Points, in no order, along strands that fork and pass close to each other.
In the rows, zero is written as 128.
Two points are linked if the straight distance between their rows is under 130. Some points are linked to none.
j716: [114 121 164 174 135 150 115 133 153 159 138 136 108 115 126 123 132 137
 111 125 158 115  86 144 169 122  82 124 176 128 144  89 150]
j840: [120 121 139 192 146 127 119 128 134 148 138 134 140 144 113 158 105 153
 134  93 140  89  87 128 174 111  92 134 146 129 142 124 175]
j760: [142 120 120 155 103 162 196 133 149  91 130 140 124  93 156 129 158 197
 107 123 120 158  93 136 117 118 148 131 113 137 156  92 152]
j895: [146  98 100 167 110 148 163 113 111 139 118 139 146 115 147 120 146 150
 114 113 120 129 103 148 133 129 129 141 127 116 154 101 149]
j885: [106 171 167  67 133  96 141 120 225  92 167 139 110 142 110 106 101  87
 111 148 154  99 185 138 132 107 135 146 165  81 110 108  78]
j992: [105 128 123  47 164 115 123 142 138 129 123  84 119 118 127  99  99 113
  56 200 152 142 170 110 131 152 124 105 124 141  81 124  65]
j270: [146  72 118 149 124 120  71 117  89 136 111  99 138 143 113  53 106  86
 144 131 117 123  85 139 123 170  88 136 149 109 134 110 119]
j683: [129  91  82 136 139 115 119 127  45 186 116 134 175 168 103 158 139 140
 186 119 129  90 133  93 109 109 162 126  69 162 102 151 169]
j857: [104  95 152 119 148 164  93 125 150 103 136 123  76 111 122  82 114 113
 104 146 119 123 109 113 128 149 111 109 140 135 128 122 119]
j432: [142 140 161  95 111  72  62 119 158 130 113 102 155 130 100 130 120  43
 180 133 134 149 133 164 138 130 106 153 169  63 136 115  83]
j106: [127 162 104  60 136  82 125 125 135 124 139 119 141 132 126 154 146 115
 140 149 122 129 184  95 135 120 147 135 111 128 123 163  73]
j67: [105 168 218 161 108 143 160 118 251 108 191 127  67 145 137 151 107 161
 116 120 137 171 107 147 128  96 127  92 183 125 143 103 187]
j399: [174 120  78 146  94 112 144 100  73 128  92 118 178 148 124  90 133  88
 201 108  75 151 126 131  85 158 172 158 104 116 135 153 129]
j645: [ 85 151 205 176 127 142 128 127 228 105 187 133  71 156 117 113  83 148
 116 108 129 136  99 124 139 102 111  95 179 122 129 139 158]
j107: [ 90 175 171  96 147 139 100 167 125 161 124 171  81  81 153 140 142 126
  74 160 170 132 137 133 166 147  76  99 160 177 119 124 134]
j69: [148 126  80 146 124 105 137 152  60 153 137 127 187 127 136 119 124 186
 116 123 158  94 121  99 132 130 111 143 116 152 130 112 124]
j38: [149 115 102 127 115 121 139 120  89 147 119 127 154 120 152 134 153 113
 143 120 116 129 114 141 138 144 118 142 145 103 156 104 133]
j19: [146  63 105 164 116 152 122  64 124 116 111  91 129 161 110  84 117  68
  85 115  99 124 136 190 125 144 137 125  94  98 112 127 131]
j736: [125 135 149 113 127  66  49 125 101 120  94 103 159 144  84 138 107  52
 190 123 113 132 125 129 130 128 106 139 138  96 131 161 104]
j487: [142  98 108 127 133 102  86 103  99 127  87  79 143 156 100 112 111  37
 143 112  90 184 133 160 113 157 148 110 119  90  99 163 105]
j718: [118 103 135  68 156 113  89 133 133 127 109  90 107 119 124 112 107  62
  89 177 123 166 144 148 132 159 115 109 141 105  93 123  96]
j536: [118 108 145 148 124 172 101 129  93 128  84 145  84 109 149 145 146 128
 180 123  90 132  85 131 119 167 106 142 156 120 164 136 162]
j542: [130 121  58 101 137 128 139 125  90 139 131  87 172 144 120 118 125 192
  88 132 162 111 165  90 104  85 162 138  76 156  88 137  75]
j25: [106 147 129 158 165 134 151  88 202 121 152 160 107 163 112 171 107 130
  91 100 123 115 145 147 180  74 140 124 107 118 134 164 157]
j429: [144 132  75  53 120 124 154 163  87 154  94  64 147 121 153 147 158 145
 131 180 124 171 169 100  74 145 192 109  93 154  88 133  74]
j811: [119 128 126 117 140 160 110 166  44 189  99 159 111  93 167 149 178 145
 139 140 137 144 110 106 120 164 106 103 123 199 123 143 150]
j933: [100 180 161  76 137 104 140 149 195  91 182 147  99 136 125 103 105 123
  98 145 150  97 182 107 128 107 131 125 164 107 115 126  81]
j767: [ 97 159 188 126 144 118  81 123 210 134 157 153  82 158  88 124  95  93
 131 123 174  87 142 166 145  79  92 139 194  84 124 108 127]
j660: [120  83 141 138 125 198 162 147  99 107  83 140  83  66 165  83 163 150
 116 169  97 164  88 128  95 184 141 115 115 170 131 107 166]
j771: [118 163 126  71 152 143 168 153 154 138 134 146 106 106 171 191 157 143
  64 168 141 135 173 142 158 130 130 124 121 141 122 114 121]
j259: [ 84 181 166  73 150 101  95 169 123 156 147 159  84 120 138 103 123 140
  60 186 193 118 175 114 150 136  76 104 153 177  97 136  97]
j266: [120 156 141  76 143  68  66 152  76 163  78 102 120 130 125 193 136  62
 151 144 123 189 137 171 131 121 106 114 158  79 129 156 129]
j638: [133 181 146 106 111 137 147 174 149 105 169 176  96 112 157 178 155 185
 152 107 127 120 148  75 116 106 142 123 131 161 152 144 116]
j913: [123 155 137  46 152  74 120 128 175 155 114 117 126 135 128 173 131  61
  96 178 161 149 183 192 160 119 108 139 155  74 112 102 102]
j559: [136  85 117 170 124 163 152  68 177  85 137 125 126 140 105 100 111 115
  75 114 111 121 137 157 141 113 153 122  83 108 122 131 124]
j221: [121  69 126 118 147 177 139 113  88 102  81  89  84 119 150 125 143  64
 105 156  73 184 133 181  96 190 164 105 110 112 106 111 163]
j851: [127 163 126 124 126 143 147 168 119 135 165 156 110 115 160 170 152 201
 109 113 153 127 138  86 130 102 125 109 118 180 134 130 124]
j599: [105 105 145  85 154 130  64 118 139 108 121 112  97 131 115  86 105  75
 105 153 118 136 128 128 127 150 110 112 141 111 115 134  92]
j797: [144 153 143 175  95 154 189 133 157  99 153 152 119 107 159 162 147 209
 141 105 126 153  82 114 121 110 124 121 130 150 169 108 171]
j72: [122 142 115 153 116 161 171 138 149  92 167 125 122 129 122 135 124 217
 134  80 136 140 112  72  86  54 181 124  66 177 112 142 127]
j109: [ 90 163 154  54 155 124 130 167 138 134 132 125  99 100 143 104 117 138
  42 204 180 122 171 112 142 157 106 100 147 168  82 121  78]
j707: [174 121  89 146  84 115 162  95 128  93 131 104 201 130 127  57 120 131
 123 107 114 109 132 134 113 120 161 178  97 108 135 109  86]
j515: [122 125 117 107 149 128  98 162  44 196 124 154 125 136 141 196 170 148
 143 137 156 122 151 107 130 128 115 109 106 190 124 157 147]
j705: [124 113 111 146 143 151 149  80 166 108 135 140 127 133 111 140 124 120
 110 102 107 114 139 129 151 101 158 128  92 123 130 156 130]
j327: [119 109 121 195 158 113 104 109 100 149 113 135 169 156  87 160  97 121
 141  91 124  68 108 135 173 122 118 146 114 128 125 148 171]
j441: [150 115  91 156 140  85 121 125  61 139 119 130 220 156  82 118 111 139
 180 105 119  73 127  90 116 131 153 145  87 148 120 145 146]
j887: [156 129  87 158 134  83 139 151  49 153 131 139 210 139 109 138 114 173
 153 106 147  73 123 100 141 137 111 147 111 137 140 110 159]
j94: [117 153 124 143 136 117 157 122 164 106 184 129 151 148 103 107 100 170
  85  97 151  99 145  90 139  73 139 118 114 137 110 147  94]
j832: [139 120 163 117 105 156 176 108 211  53 147 131 116  96 137 128 147 103
 127 137 101 123 143 149 127 141 162 147 125  89 146  93 121]
j147: [113 185 166 119 107 145 135 159 183  93 156 178  75 105 155 175 143 163
 163 113 114 127 131  84 126 118 138 122 149 137 164 148 149]
j859: [121 143 112 165 128 138 163 121 155  93 175 121 157 148 104 117  98 199
 109  78 144 115 125  81 111  58 163 123  85 160 103 151 111]
j944: [130 129  58 106 132 145 165 115 113 147 136 123 162 130 132 167 153 180
 102 113 143 113 171 109 115  74 174 139  65 157 105 149 100]
j533: [ 89 156 206 148 134 147  98 130 235 114 167 145  57 146  99 114  85 109
 123 119 148 109 123 150 139  93 107 118 197  97 128 118 142]
j130: [118 157 123  60 159 111 160 142 161 154 120 133 115 112 160 192 157 105
  67 168 147 144 185 179 171 131 125 137 135 104 121  99 122]
j285: [107 166 143 151 139 111 150 147 155 135 196 139 136 151 122 128  93 179
  79 107 172 104 133 102 155  79 110 107 146 136 119 124 119]
j46: [157  60 125 168 114 141  94 104 112 151 119  94 136 137 119  50 115  97
 114 131 146 113  90 169 127 158  89 141 146 104 127  80 129]
j694: [119 165 133  48 142  45  82 140 129 151  99 114 129 133 127 183 135  69
 132 162 143 169 175 170 154 118 103 129 150  80 121 144 101]
j274: [164 113 143 107  94 102  88 121 147 134 102  94 152 117 122 120 131  38
 181 127 117 159 122 184 111 162 116 156 171  56 138  86  99]
j442: [175  60  88 184  92 149 141  80 106 130 115  93 149 149 124  49 122 102
  92 119 123 124 118 197 118 155 129 144 105  93 128  92 147]
j786: [137  91 142 150 112 165 128 116 156  73 131 127  92 116 123  82 124 138
 141 122  99 116  95 109 109 149 136 127 130 122 143 129 124]
j208: [127 124  89 117 138 138 169  99 136 129 131 141 145 125 137 164 154 137
 115 111 105 123 156 123 132  98 172 136  85 130 128 150 123]
j691: [169 112  76 108 104 106 134 131  65 133  97 104 153 140 131 105 141  93
 215 123  84 172 120 111  68 158 178 133 103 124 119 154 109]
j964: [112 119 137 148 145 169  97 153  55 167  82 151  94 104 156 157 160 130
 171 130 109 134  80 121 120 164  94 121 148 158 146 144 174]
j237: [143 161 116  75 102  87 134 126 150 110 125 121 158 113 140 148 153  90
 162 134 103 140 158 115 124 140 147 149 141 101 150 138  77]
j498: [126 146 144 112 144  57  60 139  61 157  85  95 162 152  98 179 116  65
 181 123 121 164 131 154 140 118 101 127 145  83 124 166 130]
j364: [142 120 102  83 110 137 128 165  77 145 134 137 126 112 155 135 169 167
 183 138 129 121 126  60  78 136 142 132  99 174 127 134  97]
j480: [169  97  83 214 113 139 170  94  77 142  89 142 177 156 116 105 113 135
 178  92  90  98 104 149 122 149 148 168 100 113 146 137 193]
j27: [140  89 119 140 123 124  99  76 117 117  96  94 135 155 110 108 113  39
 134 114  87 141 135 182 121 152 144 126 112  90 124 149 123]
j957: [103 189 160 125 130 131 153 172 178 132 181 161  97 118 158 147 121 181
  67 123 166 135 144 107 145 102 114  90 151 165 126 118 129]
j405: [110 125 157 114 123 191 160 164 123 111 103 149  85  42 169 121 168 163
 116 163 123 158  95 103 108 169 134  98 126 192 124 112 156]
j546: [117  96  86 115 155 123  99 147  28 207 116 124 140 156 124 165 156 126
 154 136 139 126 140  99 117 123 136 110  90 172 100 152 152]
j387: [109 151 123  55 150 114 132 135 164 104 156 132 108 132 123 132 125 129
 111 152 127 116 182  88 129 109 153 126 112 138 103 158  74]
j42: [118 136 161 163 123 131 139 134 180 144 190 130 128 134 120 108 120 155
  96 110 178 107 112 132 151  91 100 122 172 119 131  87 121]
j214: [106 139 160 134 122 170 124 142 162 101 121 165  68  93 153 174 151 142
 166 121 100 134  96 113 130 141 117 124 156 130 171 135 161]
j904: [184 115  80 184  91 128 165  86  78 126  88 139 193 157 112  75 112 109
 181  99  82 116 118 142  93 152 162 182  89 110 155 139 156]
j145: [145  64 134 202 107 187 142 101 136  74  98 130  78 132 121  69 129 169
 158 128  87 136  83 141  99 162 135 122 102 138 154 149 170]
j921: [151 133 136 218  95 141 178 129 144 117 144 144 148 125 145 136 110 220
 153  99 132 144  51 119 130 119 111 129 135 152 170  98 200]
j928: [138 129  82 124 130 113 139 142  81 137 150 104 177 124 130 103 120 196
  93 123 160 104 136  94 117 104 123 142 111 154 119 115  79]
j407: [119 143 169  88 130 113 105 106 206 124 152 137 108 135 101 118 120  70
 124 138 156 105 159 162 147 108 115 151 180  69 123  88  95]
j345: [149  82 124 221 104 176 168 112 126 107 110 134 110 128 135  92 113 210
 133 125 118 158  51 144 119 133 121 118 112 153 157 124 202]
j910: [106 175 174 124 116 166 123 169 121 139 120 169  85  50 169 131 158 156
 101 143 153 142 102 107 138 164  91  91 157 199 126 118 143]
j732: [139 100 111 222 138 133 134  96  99 137  98 134 179 157  96 136 100 119
 165  87  95  75  93 149 149 136 135 158 103 116 137 145 190]
j602: [137 106 138 137 126  80  59 126  81 120 114 110 173 147  98  95 104  85
 185 117 117 107  99 113 126 154 100 147 148 101 137 133 112]
j970: [144 141 103 103 117  93 123 123  97 137 110 129 167 122 142 164 156  93
 175 113 101 140 131 129 127 149 134 144 141 106 153 136 120]

A fork is a point with three links. Follow the links from the first point to the second and name the forks in between, in order.
j27 / j69 => j19 > j705
j274 / j46 => j736
j732 / j964 => j285
j887 / j602 => j705 > j19
j944 / j19 => j705
j25 / j266 => j705 > j19 > j736
j705 / j274 => j19 > j736
j266 / j25 => j736 > j19 > j705

Follow the links from the first point to the second, and from the first to the third. Name the last point that the two ways share.
j691 / j859 / j638 => j285
j944 / j46 / j487 => j19
j487 / j432 / j705 => j19

A fork is a point with three links, a tip a point with one. Leave the first point through the second and follow the links. Name the first fork or tip that comes.
j546 / j515 => j285
j69 / j928 => j705
j771 / j130 => j736
j895 / j38 => j67
j145 / j786 => j660
j266 / j694 => j771
j602 / j270 => j19
j840 / j327 => j691

Name the points in between on the shortest way along the links from the first point to the second, in order.
j599 / j760 => j857 > j786 > j145 > j345 > j921 > j797
j767 / j921 => j407 > j885 > j933 > j387 > j106 > j237 > j970 > j38 > j895 > j760 > j797
j487 / j694 => j27 > j19 > j442 > j46 > j270 > j602 > j736 > j498 > j266
j399 / j42 => j904 > j480 > j732 > j327 > j840 > j716
